Each row is a point on a tangle of strands that fork, close into loops and nearly touch. The rows are in no order.
In the rows, 128 means zero.
Points whose rows are less than 158 apart are linked; no others are. Some points are linked to none.
K_559: [132  76 163 146  80  99 180 156 115 134 130 151 129 120 163  83 125 110
 130 156 125 124 163  68 134 144  95 174 199 154 131 119 132 125 102 138
 133]
K_24: [146 116 137  65 148  91 120 112 133 174 115 137 133 116 160 138 112 101
 143 140 111 149 107 152 177 152 119 150 148 127 117 107 124  82 141 112
 158]
K_682: [142 103 107 112 121  98  95 102 124 136 155 122 131 101  97 119  87  97
 120 100 124 157 145 153 136 188 154 104 101 114 143  95 154 110 125 147
 174]
K_575: [205 178 142 193 133 153 170 127 190 133 127  86  95 167 126 134 169 163
 126 135 147 114 122 152  72 100 115 115 158 138 131 132 113  96  72 127
 124]
K_377: [160 103 116 168 138 167 125 168 164 174 120 134 113 148 150 173 166 127
  96 148 170 111 101 171 113 138 126 157  78 141 129 123 132  53 132  99
 112]
K_550: [150 118 138 112 125 164 133 140 111  96 134 120 168 118  95 155 131 141
  90 145 184 193 172 207  82 144 182 139  77  63 120  75 126 119 123  91
 174]
K_237: [141 137 154 149 190 108 158 125 149 169 115 136  43 135 120 114  96 153
 133 132 188 130 123 147 116  89 145 127 129 106 119 111 142 101 139 136
 128]
K_183: [168 139  85 160  80 118 114 115 109 128 123 183 155 149 148 142 139 142
 148 158 140 191 150 182 161 162  74 126  91 134 116  94 117  59  97 136
 165]
K_39: [166 158  99  58 176 135  87 120 152 117 175 127 115 154 103 135  72 128
  93  99  76 137 111 180 160 165 144  56  87 141  84 140  77 128 132 107
 166]
K_48: [162 126  60 153 152 142 113 112 162 129 134 102 117 157 113 130 173 143
 143  88 109 114  78  85 135 116 167 106 106 103 114 149  97 166 141 150
  63]
K_254: [ 79 123 117 116 119  91 157 158 126 154 118 162 151  99 132 103 162 129
 168  99 151 143 126 129 132 118 167 124 142 127 150  96 195 117 131 145
 123]
K_708: [135  81 209 139 129  70 170 136 121 122 134  94 108 107 183 111 143 127
 115 142 111 105 133  90 125  95 181 134 129 117 126 176 164 128 134  81
 125]
K_40: [139 149 140 221 164 150 140 121 139 100 137  50 105 134 102 128 117 168
 144 153 175  70 125 199  95 126 109 120  98  93  83 146 154 125 138 161
 103]
K_112: [105  77 185 136 107 123 160 171 104 120 130  92  97 142 163  93 104  99
 100 146 132 112 137  54 113 138 136 146 204 139 159 159 127 140  93 113
 100]
K_688: [116 111 133 166 106 113 162  91  99 130 117 139 115 193 135 147 157 157
 128 109 140 121 154  93 109 107 142 185 152 115 122 107 171 130 103 118
 169]
K_431: [ 82  90 126 130 158 133 149 120 107 104  96 130 118 117 152 144 142 118
 120 134 106 141 109 113 125 128 134 120 123 131 192 144 173 124 127 103
 150]
K_572: [139  73 128  84 153 134 130 149 131 115  97 101 122 116 132 117 121  95
 128 140  96 100  86 114 198 136 184 120 129 129 141 128  74 176 202 131
  81]
K_169: [ 76 117 118  81  96 100 133 157 130 123 125 217 151  50 141  57 138 136
 136 154 143 155 149 118 133 157  71 126 172 142 127 109 125 131 165 142
 133]
K_736: [160 122 112  56 127 185  88 119 162 153 105  78  96 138 104 159 123  97
 108  84 111 119  73 147 174 143 169 115  86 116 152 166  71 132 161 135
  91]
K_353: [166 136 115 127 133 210 147 140 145  54 108 100 159 106  80 161 126 164
 105 141 157 166 166 217 123 115 192 114  69 100 119  83 112 160 146 103
 125]
K_321: [126 157 114  60 129 130  82 138 132 126 122 179 138 152 104 146 112 113
 130 100 122 179 119 122 157 139 139  97  99 159 103  81 104 148 153 124
 165]
K_414: [176 135 109 100 149 129 104 123 161 102 127 128 138 150 116 187  90 150
 134 127 124 150 127 188 128 156 140 123 103 133  68  59  89  82 146 126
 135]
K_122: [ 93 141 147 180 149  52 142 162  96 155 157 136  75 122 172  78 103 133
 164 170 139 140 175 110 125  96 149 144 140 102 113 163 157 158 143 128
 191]
K_208: [ 86  87 112  68 104 145 137 143 112 168 118 156 172  88 131 109 143 113
 100 148 138 139 112  50 124 127  93 157 185 108 131 164  75 186 158 163
  72]
K_369: [145  94 148 122 146 142 129 106 136 150 155 121 119 131 141 168  53 115
 123 114 116  89 103  97  79 176 133 113  80 112 118 139 104 118 166 120
 127]
K_861: [131  87 160  86 100 160 126 111 102  88  81 100 138 147 128 175 168 103
  88 113  92 124 109  97 142 100 155 135 124 146 159 125 126 127 114  57
  81]
K_232: [102 107 120 155  64 136 150 125  83 168 146 147 134 120 126  99 161 109
 142 129 142 130 117  44 136 102 119 127 176 131 203 165  98 160  91 177
  85]
K_31: [180 149  91 151 135  77  95  91 110 182 167 155 136 149 123 131 125 128
 132 161 112 112 149 156 167 130  71 134 151 156  91 110 111  64 105 145
 106]
K_72: [181 137 130 168 100  84 146  97 105 152 136 175 134 118 159 162 129 138
 169 148 141 147 128 160 162 125  50 150 144 144 103 118 117  48  91 128
 139]
K_453: [161 189  79 136 142 125 114 120 143 136 190 138 166 161 113 144 121 134
 146 116 101 142  98 142 111 164 110  65 136 153  68 163 116  92 113 120
 132]
K_172: [170 178 116 183 191 173 183 129 180 131 117  88  97 158 128 152 129 157
  96 170 149 128 150 162  89 114 109 161 118  91 126 119 116  96 101 127
 106]
K_845: [ 52  80 129 115  94 162 145 168  98 123 126 147 131 104 144 129 124  73
 113 121 112 161 130 123 145 135  79 136 121 157 194 139 179  96  99 114
 170]
K_367: [201 189 102 158 146 118 121  87 167 148 170 109 125 155 106 137 158 131
 144 149 105  97  76 184 127 137 109  57 152 131  83 181 107 117 122 116
 119]
K_739: [153 106 143 198 168 168 144 124 162 156 134  56  38 139 113 100 100 152
 110 118 132  83 114 135 138  52 172 145 104 141 128 159 124 177 139 124
  95]
K_746: [106 134  92 122  69 107 151 142 110 155 138 178 136  99 150  86 149 108
 182  90 132 166 125 129 155 125  94 160 111 149 156 131 157  95  97 161
 108]
K_123: [145 131 153  65 115  66  60 135 122  95 116 137 163  97 121 118 127 117
 127 139 115 147 199 174 207 144 123 137 121 112 105  72 166 145 165 110
 171]
K_142: [189 143 124 176 152 157 131 123 175 170 154  56  55 151 105 137  81 123
 121 109 146  91 113 116 118  89 169 115 132 113 147 173  97 140 137 151
  71]
K_404: [ 55 124 145 119 108  92 159 132 107 101 122 171 136 135 188 124 152 126
 147 135 115 157 149 112 134 132 140 146 134 127 163 134 153 147 130  94
 198]
K_338: [168 132  89 122 178 208 137 100 176 124 119 126 131 150  74 176 104 141
 132 136 115 118 105 195  95 141 132  97 104 119 114  97  88 153 195 102
 155]
K_541: [130 102 144 135 160 132 163 153 150 125  74 122  85 157 137 108 108 138
 120 113 156 109 139 146 145 130 178 139 112 105 109  86 144 104 173 110
  84]
K_797: [186 165  41 162  86 144 140  88 130 152 151 161 155 173  98 136 134 127
 148 164 115 186 150 180 116 174  86 122 139 137 110 102  94  78  83 116
 187]
K_978: [ 69 135 212  39 113 119 121 160 128  72  93 123 129  47 147 112  95 112
 118 135 104 128 146  76 150 115 135  87 118 118 155 154 122 184 178 105
 171]
K_242: [129 105  97  82 126 183  62 159 144 141 124 111 121 121 137 176 119 109
 119 106 111 137  98 110 148 127 156 126  62 160 190 147 104 129 169 110
 109]
K_865: [ 50 103 168 111 107 124 102 170  99  73 112 152 149  67 144 111 105 101
 114 161 150 123 173 120 128 154  89 142  99 127 158 131 156 144 167  86
 135]
K_121: [ 91 124 159  57 117 128 101 145 101 113 107 127 163  68 157 125  94  94
 122 146  98 155 118  79 156 130 131 100 118 125 179 152  73 181 144 121
 128]
K_608: [156 122 130 140  32 132 185 127 112 190 148 134 164 108 130  91 137 141
 140 133 135 140 132  61 113  89  75 134 207 159 161 158 110 157  72 207
  93]
K_6: [137 102 106 136 136 190 109 111 152  97 116 116 116 131 115 143 107 149
 142 119  92 109  82 150 111 139 156  92  75 130 122 126  85 177 191 115
 151]
K_976: [120 110 147 115 112 106 126 131  95 109 107 145 105 143 133 134 159 155
 153 136 157 119 148 190  92 132 177 171 149 100 133  86 143  58 113  78
 141]
K_602: [141 144 113 129 132 183 195  88 141  91 122 108 105 154 131 146 126 152
 117  81 135 136 113 116  68 135 209 119 118 119 125 169 115 151 104  89
 105]
K_690: [123 123 179 119 124 118 144 118  91 159 138 106 152 136 155 113 144 130
 127 120 119  85  83  71 118  97 142 152 167 122 110 195 107 196 108 166
  93]
K_842: [ 40 113 169 100  99 108 175 147  75  91 118 120 130  86 134  97 142 127
  94 179 133  82 193 137  97  80 105 155 193 146 145 123 175  98 111  99
  92]
K_304: [132 122 125 222 144 149 153 130 109 134  94 128 107 177 114 148 137 149
 137 168 179 125 158 106  79 117 122 124 118 117 166  94 149  97 123 142
 103]
K_97: [ 82 135 121  86 131  49 135 123 109 130 157 156 124  92 151  79 108 101
 135 107 106 129 110  93 155 149 141  89 128 108 115 156 118 146 137 145
 122]
K_943: [172 146  96 125 154 150 171  67 169 164 162 126 129 138 119 154  83 130
  91 101 110 124 127 116  55 152 135  77  83  90 104 143  81 126 126 117
 139]
K_654: [ 79  93 178  90 127 137 103 163 135  52 105 102 103 109 126 124 109 111
 147 111 107 142 143 103 147 146 155 108 119 113 138 117 146 189 179  79
 200]
K_974: [146 136 127 140  99  71 147 115 105 181 163 188 133 159 148  77 134 114
 153 133 108 138 112 101 151 133 109  91 150 167 106 140 101 118  90 166
 152]
K_275: [ 88 122 145 146 139  66 140 126  90 161 153 185 152 132 173  98 130 147
 153 179 111 140 161 105 119 134 104 152 152 122 112 141 147 156 155 131
 185]
K_492: [228 160 124 182 129 125 131 122 177 178 158 102 101 176 142 142 149 125
 144 156 126 123  96 127 125 108 110  85 168 142 131 143  89  95  90 144
 128]
K_737: [170 124 143 112 134 153  53 174 148  65 121 121 127 102 111 131 120 143
 109 109 103 159 149 128 172 110 170 121 102 128 122  83 174 207 144 149
 185]
K_496: [187 141 130 155 104 130 157  98 145 170 118 154 108 192 147 110 147 122
 119 139 143 147 116  97 126 140 120 135 158 148 113 128 104 112  70 140
 160]
K_339: [135 107 135 136 116 164 102 104 119 138 117 122 141 145 133 199 106 116
 106 125 122 104 141 104  90 162  79 130  87 139 163 132 127  85 130  98
 118]
K_337: [168 151 120 177 131 141 123 160 184 160 164 110 124 142 136 152 114 127
 141 107 142  81  65 109 120 162  78 113 141 137  88 165 127  83 161 150
  89]
K_51: [144 167 103 105 142 105 131 124 117 177 106 133 161 178 131 144 144 109
 123 110 100 135 100  48 182 126  89  91 140 128 112 147  87 122 123 184
  73]
K_918: [120 140 122 189 122 148 143 102 112 139 109  95 120 131 124 169 119 122
 139 147 147  99 141 127  63 135  98 103  82 117 161 148 164  83 128 129
  96]
K_392: [140 164  95 107 150 189 126 112 156 105 142 112 130 140 107 166  95 144
 129 107 114 169 152 196  42 162 128 129  97 109 155 139 115 120 119 138
 187]
K_697: [125  72 152 129 140 119 153 141 139 130 121  90  82 111 167 104 109 100
 121 131 102  85 102  97 180 101 189 141 108 126 130 178 129 156 169  93
  72]
K_419: [ 66  74 169  95  97 111 144 156 100  98 131 121 139  67 156 104 115  99
  98 180 135 103 183  97 111 137  94 152 175 137 159 124 145 112 167  75
  97]
K_674: [108 161  97 120 177  91 101  76 112  95 145 164 132 183 124 104 115 163
 113 119  57 138 149 128 109 147 140 110 119 122  83 121 101 143 133 122
 171]
K_344: [ 84 103 160  46 125 189  91 181  98 117 112  92 137  89 134 154 119  98
  93 132  83 122 119 110 144 101 155 132 107 154 187 147 113 166 161 113
 104]
K_669: [110 154 147 107 129  63 123 118  94 186 160 164 151 107 143 102 106 138
 150 128 147 104 157  97 129  66 122 166 159 157  91 120 137 141 148 167
  85]
K_63: [ 43 123 130  69  82 109 163 137 113 115 116 188 161  86 149  86 119 113
 154 143 129 164 143 108 145 143 115 133 173 138 166 143 155 161 149 131
 177]
K_82: [160 149 157 150 141 105 103 112 119 146 135 123 110 155 120  88 124 147
 147 159 168  83 138 200  96 138 143 159 139 121  67 104 131 106 105 141
 125]
K_222: [124 151  74 105 153  94 102 133 107 147 204 151 148 149  99 127 115 120
 118 112  94 128  72 116 188 154 112  47 124 174  90 169 107 100 128 135
 125]
K_960: [ 87 126 204 171 133 107 123 141 103 128 138 133 120 112 143  92 116 145
 158 139 157  62 149  92 107 107 147 158 146 142  95 140 144 177 167 105
 114]
K_959: [ 69 145 202  35  51 104 121 152 126  59 106 137 153  79 122  92 139 124
 108 101 145 126 173  78 128 131 135 123 153 134 131 120 133 181 161  86
 143]
K_659: [145  59 130  84  92 110 108  86 103 133 131 107 138 112 103 139 138  90
 112 103 123 140 140 106 130 160 176 132 118 110 190 107 152 121 108 110
 156]
K_828: [142 187 134 136  98  86 125  98 105 129 114 139 118 162 129 119 160 171
 152 140 183 126 153 189  97 118 173 181 155 115  97 102 127  81  79 127
 134]
K_596: [146  89 143 172 181 183 188 109 154 127 109  78  71 165 131 146 140 161
 116 138 109  90  97 149 115  65 159 127 119 129 116 148 133 135 142 100
 122]
K_558: [ 73 118 166  94 116 127 144 136 101 142  81 135 117  88 159  69 162 137
 108 131 103  88 147 122 112  91 102 161 161 141 170 143 154 112  88 146
 103]
K_597: [111 112  69 127 134 121  94 135 148 160 109 134  94 123 121  94 139 100
 117 112 117 123 111  86 165 135  98 131 119 123 185 129 107 129 135 162
  73]
K_582: [122 108 125 149 121 107 124 146 145 144 126 192 165  69 144  81 138 121
 133 154 157 100 112 113 154 135  68 132 161 154 123 119 127 131 142 157
  73]
K_292: [ 78  74 132  77  79 106 139 168 114 158 140 144 162  84 142  77 160 137
 123 121 142 126 155  48  98 127 156 142 169 114 150 142 133 151 159 152
 110]
K_712: [122 152 113 146 147 175 173 162 156 125 131  91 116 146 142 134 155 112
 151  83 147 132  58 116 108 119 148 117 132 150 133 170 161 121  83 160
 105]
K_671: [ 75 126 193 110 135  97 153 126 109 144 156 143 144  85 163  84 111 139
 129 148 112  85 116  98  77  96 134 157 176 135 104 180 135 201 144 121
 126]
K_971: [109 127 156 172 108 155 142 115 103  55  96 103 168 133 138 158 109 123
 151 157 136 117 123 142 103 186 141 120 115 140 137 109 143 144 124 102
 115]
K_655: [ 96 111  89  90  90 119 112 139 117 149 157 152 127  85 138 109 143  96
 140  58 130 153 107  72 171 130 117 155 112 112 176 162 119 106 103 168
  97]
K_77: [104 121 113 117 132 113 125 126 127 135 106 115 160 108 105 133 126 132
 154 111 151 131 124 167 106 157 166 106  78 133 143  98 191 100 128 141
 120]
K_691: [158 131 129 191 128 117 121 100 132 144 180 116 107 153 119 128 132 150
 159  92 135 111 130 100  70 115 167 126 159 129 118 152 126 146 106 141
 114]
K_808: [124 114 111 147 129 204 124 122 144  93 112  86  88 147  79 118 160 137
 120 134 149 116 106 184  78 162 133 120 152 135 157 101 145  92  79 109
 154]
K_92: [108 147 108 132 137 136  74 142 142  82 128 166 127 100 129 132 143 154
 153  84 142 159 119 195 122 155  86 141  96 134 133 111 133  93  96 133
 151]
K_61: [141 126 152 118 150 106 166 130 150 167 121 109 125  90 146 118 118  82
 140 130 165 113  73 102 165 110 125 129 173 156 147 152 153 116 106 165
  65]
K_506: [150  86 112 136 108 148 122 151 127 146 140  99 141 149 127 161 172 111
 130 127 132 103  72  52 135 135 166 112 138 121 141 167  81 156 140 141
  49]
K_139: [145 155  64 159 164 137 170 120 145  99 112 150 139 157  92 167 169 177
 147 156 137 162 132 195  83 134 148  99 131  95  95  72 112  95 130 140
 149]
K_527: [135 116 155 104 121 197  91 172 144  63 104 104 127 133  99 148 150 170
 119  81  98 139 119 175 123  99 173 121  97 139 138  80 158 162 128 132
 179]
K_114: [136 136 151 177 140 170 125 125 127  83  96 101  94 138 111 106 151 153
 126 148 184  70 116 207  96 137 125 151 120 115 100 105 131  86  93 124
 104]
K_195: [157  88 140  62  84 137 116 113 113 138  90 107 175 114 145 201 150 100
 119 115  98 138 104  65 140 123 124 145 148 150 166 122  98  94 114 118
 108]
K_12: [151 161  49 200 169 101 112 124 125 149 189 139 113 134 111 135 116 163
 157 145 106 143 136 177 104 124  87 111 120 113 128 141 137  81 127 176
 149]
K_863: [135 120 136 109 138 103  68 143 118  65 119 151 149  87 126 148 113 129
 132 123  85 164 164 146 183 121 103 124 116 133 162  89 159 171 133 140
 179]
K_130: [142 118 119 109 120 208  58 129 141 103 122 103  91 136  96 195  99  90
 106  84 123 147 122 115 153 147 107 130  99 129 220 149 110 136 141 116
 133]
K_228: [144 146 112 145 111 210 125 113 170  73 123 107 140 124  86 175 157 142
 122 131 139 150 131 208  78 149 110 121 115  99 145 108 106  95  88 126
 191]
K_593: [120 155 126 192 134 115 103  93 106 153 110 102 144 125 135  99 153 133
 131 156  94  83 138 106 128 105 104 137 129 145 142 150 150 173 107 144
  92]
K_294: [121 126 135  95 162 110  87 144 139  83 128 144 139 133 127 144  91 141
 138 104 113 126 133 144 162 138 142 127  89 132  72  58 120 140 199 124
 121]
K_511: [135 138 160 120 109 126 170 108 120 190 126  99 149 123 124 146 141  91
 144 161 153 119  99  87 137  84  99 149 213 163 137 157 166 130  84 149
 119]
K_965: [ 92 127 105 113  84  69 168 139 116 161 163 173 164  72 133  44 148 153
 113 128 129 134 134  59  96 135 124 110 203 128 123 147 117 184 131 176
  93]
K_176: [147  82 155  57  56 173 101 181 128 127 113 114 153  93 121 148 112  70
 109 110 124 180 129  85 171 128 112 107 135 162 208 107 148 109  95 170
 157]
K_934: [130 123 145 120 183 101 169 122 148  75 119 123  88 127 139 118 113 147
 118 144 162 156 158 180 133 165 149 124  93  32  74 102 131 107 183  79
 180]
K_792: [ 86 109 141  67  94 148  82 150 120 125  97 173 136 130 114 138 141 105
 163 118 139 156 128 107 142 119 151 148 137 159 153  78 137 138 151  84
 147]
K_955: [104 115 142 121 159 170 175 154 129 119 109  84 142 130 139 145 138 103
 130 143  99 106  69 137 141 134 163 113 116 156 135 169 156 138 112 121
 120]
K_599: [124 142 151 146 103  99 123 143 109 229 194 175 159  90 142 119  77 127
 163 130 157 125 138 102 111  87  70 133 158 187 101 140 135 108 151 192
 105]
K_565: [ 89 136 184  81 107 124  84 149 129  90 120 141 139 121 141 107 151 113
 114  80 141 147 181 157 149 150 131 158  77  96 110 129 177 142 122  88
 214]
K_190: [118 173  47 150 180 106  89  84 111 113 173 177 137 158 115 138 118 155
 120 143  84 163 170 178 113 141 102 116  97 111 110 121 108 104 108 134
 160]
K_948: [151 170 116 200 121  92 101 141 143 177 132  95 153 123 118 122 147 138
 160 151 147  96 153 146 122  92  97 145 139 146 127 134 167 113 105 169
  81]
K_286: [189 122 123 125 140 175 176  98 177 148 150 120 100 159 106 118 151 118
 109 125 154 143  89 120  99 111 199 116 139 119 124 155  67 137 111  85
  97]
K_997: [ 47 139 152 132  99 147 112 148  85  47  94 113 175 106 134 145 109 113
 121 126 110 126 153 104 106 163 109 140 110 149 158 113 158 171 115 119
 135]
K_25: [106 116 140  64 143 121 167 155 124 132 101 115 145  77 155 117 135  80
 108 147 134 148 116 103 183 106 126 158 176 137 155 144 149 150 138 105
  74]
K_761: [140  89 163  83  47 148  87 157  98  95 108 135 138 104 110 170 138 105
 109 116 118 184 152 115 169  93 133 137 138 150 179  96 157 106  73 102
 202]
K_366: [124 113 158 128 129  81 146 136  94 122 113 122  92 142 147 120 156 140
 148 157 202 145 169 175 113 136 169 161 106  53 104 109 150  77 177  92
 152]
K_303: [135 126 126  83  67 165 118 122 117 139  99 121 164 121 127 212 158 100
 140 103 124 166 129 120 132 106 125 136 105 179 179 116 143  63  83  86
 162]
K_885: [115  99 142 163 116 133 182 124 129 116 116 166  91 174 145 118 147 133
 104 116 187 149 148 111  87 134 137 165 126  98 112 120 141 115 100  52
 188]
K_98: [129 155 129 156 179  67 129 123 129 188 138 131 101 147 123  75 102 133
 109 114 122 115 122  76 178  93  90  99 164 123  92 120 133 177 123 204
 111]
K_700: [144 108 128 155 162 104 123 111 130 193 128 125 127 131 110 108  98 136
 122 108 123  81  89  64 142 106 119 118 137 125 102 126 127 166 179 176
  80]
K_947: [127 156 117 141  99 143 129  91 133 114  99  85 165 175 101 157 139 120
 158 157 111 115 129 138  89 177 119 136 150 151 130  90 144 119 114 144
 118]
K_143: [ 76 173 196  58  61  80  95 149 130  76 147 156 169  74 148 114 144 112
 138  94 128 148 194 113 148 130 105 141 102 118 119 129 166 169 164  93
 190]
K_704: [135 126 130 105 146 207 152 156 148  58  90  83 132 140 125 156 129 147
 103  89 114 126 143 205 128 111 179 119  63 142 109 123 144 148 143  91
 115]
K_920: [125 162 115 146 186 108 134 148 119  98 148 160 105 165 145  99 123 166
 117 154 170 167 132 207 118 164 163 163 101  56  50 135 116 111 147 117
 165]
K_817: [ 78  99 155  71 112 134 153 131  92  91  93  97 145 112 119 121 154  93
  78 116 112 115 129  67 164  91 138 139 165 123 150 162 134 173 125  66
  77]
K_630: [170 141  96 129 182  87 138 103 131 116 158 141 120 196 122 100  96 134
  98 103 107 140 131 125 171 162 131 101 171 139  33 110 105 101  92 135
 112]
K_332: [119 135  88 173 194 137 133 143 153 128 161 141  80 140 132  97 118 148
 119 133 149 143 140 184 102 130 156 170 101  88  75 131 136 160 129  96
 131]
K_905: [186 157  78 184 177 144 165 125 152 132 145 116 130 122 113 143 162 165
  97 194 181 160 130 209 100 107 111 120 122  66 105 112 118  82 112 161
 125]
K_831: [141 108 126 119 125 121 108 158 101  94 113 120 170 140 127 141 128 129
 134 160 157 191 145 204 120 183 142 140 101  81 117  93 156 128 139 142
 209]
K_503: [118 157 124 157 168  91  91 109 112 190 146 147 134 124 109 109 118 170
 136 108 138  66 137 120 128  74 133 134 109 134  65 117 160 150 169 153
  93]
K_41: [117 161 115 184  78 131 134  96 108 133 131  96 159 162  93 168 160 105
 139 147 152  91 130 108  76 133 120 111 130 156 156 148 165 107  89  91
  85]
K_148: [160 129 132 122 136 126 129  96 133 170  90 125 147 157 146 172 120 102
 118 137 101 114 109  70 132 130  71 134 131 133 150 140 109  87 128 143
  95]
K_226: [183 128  90 123 150  95  95 114 158 139 144 125 138 126  96 149 110 130
 110 150 131 111 136 191 159 178  99 111 115 130  81  80 120  40 134 149
 100]
K_260: [101 117 141 135 153 144 119 102 129  86 113 123 103 130 121 106 117 123
 139 116 105 129 122 120 116 166 183 117  97 101 116 126 119 187 146  74
 175]
K_504: [ 59 128 184 116 123 101 138 137 127  62  86 109 111 126 141 106 134 104
  94 102 118 105 194 127 131 149 130 166  95  78 111 136 181 124 126  82
 165]
K_868: [171 149  58 131 142 127 117  88 176 119 111 117 132 152  86 135 170 150
 114  92  93 116 114 128 123 139 136  93 106 122 117  93 112 120 126 145
 105]
K_740: [137 171 122 127 130 126  58 141 122  54  99 174 128 129 127 148 120 147
 133 113 120 194 169 179 164 143  98 154 100 122 126  88 131 151 104 129
 208]
K_957: [119  78 120 105  98 143 137 163 100 146 116 122 157 118 137 120 175 101
 124 152 143 114 125  43 147 112 140 157 192 140 172 143  75 148 115 143
  32]
K_621: [125 157 109 188 170  70 124 134 119 169 168 158  73 127 136  61 102 141
 141 129 160 138 154 141 128 112 129 136 120 111 109 136 151 135 118 129
 143]
K_862: [149 109 137 132  78  47 176 129  99 180 154 171 147 141 177  79 163 131
 130 142 102 156 146  58 164 106 107 150 202 148 113 144  97 155  95 171
 144]
K_696: [117 149 129 229 105 137 154 132 101 150 105 139  96 178 129 127 137 151
 148 146 153 147 154  95 117  81  99 167 168 155 165 120 160 141  77 148
 142]
K_809: [110 154  86 114 116 110 134 111 124 114 144 188 114  89 153 133 106 117
 177  79 132 186 121 166 153 158  95 130  90 118 146 142 152  86  86 141
 163]
K_713: [127  93 101 132 133 152 102 100 127 114 107  97  84 110 128 114  84 120
 138 122  87  76  77 121 172 142 159  91  89 133 115 164  60 173 199 147
  87]
K_271: [ 87 125 191  81 116 183  76 157 126  95  98 127 162  87 105 150 123 144
 125  79 102 113 109 130 145 108 112 103  93 168 142  97 149 151 134 150
 161]
K_475: [135 193 125 193 131  73 115 114 123 188 151 135 149 145 124 101 106 143
 141 123 106 131 160  94 159  63  55  95 157 179 117 144 119 164  95 205
 125]
K_126: [176 174 143 227 159  86  96 163 154 185 154  92 129 128 121 117 121 146
 123 118 143 121 154 155 155  79  53 109 132 164 123 121 129 127 104 208
 117]
K_694: [155 184  56 174 178 123 100 124 185 174 202  98  88 140 106 158  91 158
 117 141 118 101 123 171 112 125  79 104 108 105  91 165 126  89 151 150
  99]
K_588: [131 145 102  51 149 110  84 149 124 108 179 113 142 152 103 125 108 120
 109  94  79 138  60 117 200 173 145  65 121 147  78 142  69 147 137 155
 129]
K_350: [162 104  92 154 178 221 204  99 197 114 129  87  97 146  72 162  94 148
  98 149 119  88 102 161 107 101 143 115 104  99 115 134  97 140 174 111
 116]
K_937: [133 160 116 144 136  82 108  59 104 104 108 157 150 136 146 121 143 133
 125 139  70 111 141 116 133 141 112 135 110 126 149 126 115 156 115 133
 129]
K_932: [143 112  83 139 116 128  98 126 163 128  93 116 127 139 118 120 188 124
 124 117 114 129 127 122 127 136 122 118 125 143 190 107 137  83  85 139
 103]
K_679: [ 96 131 110 168 113 127 121  94  88 159 128 159 132 138 112 133 156 124
 167 158 159 125 120 183 135 133 100 164 146 131 147 127 174 120  98 136
 167]
K_693: [ 89 103 158  79 106 139 113 132  99  90 111 140 189  95 131 160 136 123
 163 134 120 123 119 112 133 114 131 178 178 147 114 101 125 156 158  88
 106]
K_326: [ 81 117 177 126 141 138 127 116 109 121 102 137 122 130 136 137 138 139
 167 148 139  60  79 135 103 120 142 168 150 156  96 114 132 140 163  97
 114]
K_316: [173 104 126  74 143 176 132 121 162 146 122 125  88 144 134 142 117 105
  98  97 146 146  74 136 127 144 176 109  97 107 134 150  44 128 145  91
 131]
K_433: [163 161  93 174 198 148 164 113 173 145 195 117 102 145 116 152  61 169
  90 149 111 102 146 154  71 115 115  98  93  92  73 137  90 110 154 138
 113]

A fork is a point with three links, a tip a point with one. Leave the first point through the second and follow the links. Name the first fork or tip that comes.
K_503; K_700 | K_339
K_72; K_31 | K_690
K_671; K_960 | K_797
K_694; K_12 | K_599

How many points has the smallest loop of links through each point below? Write none if it is on no loop.
K_61 | none
K_934 | none
K_414 | none
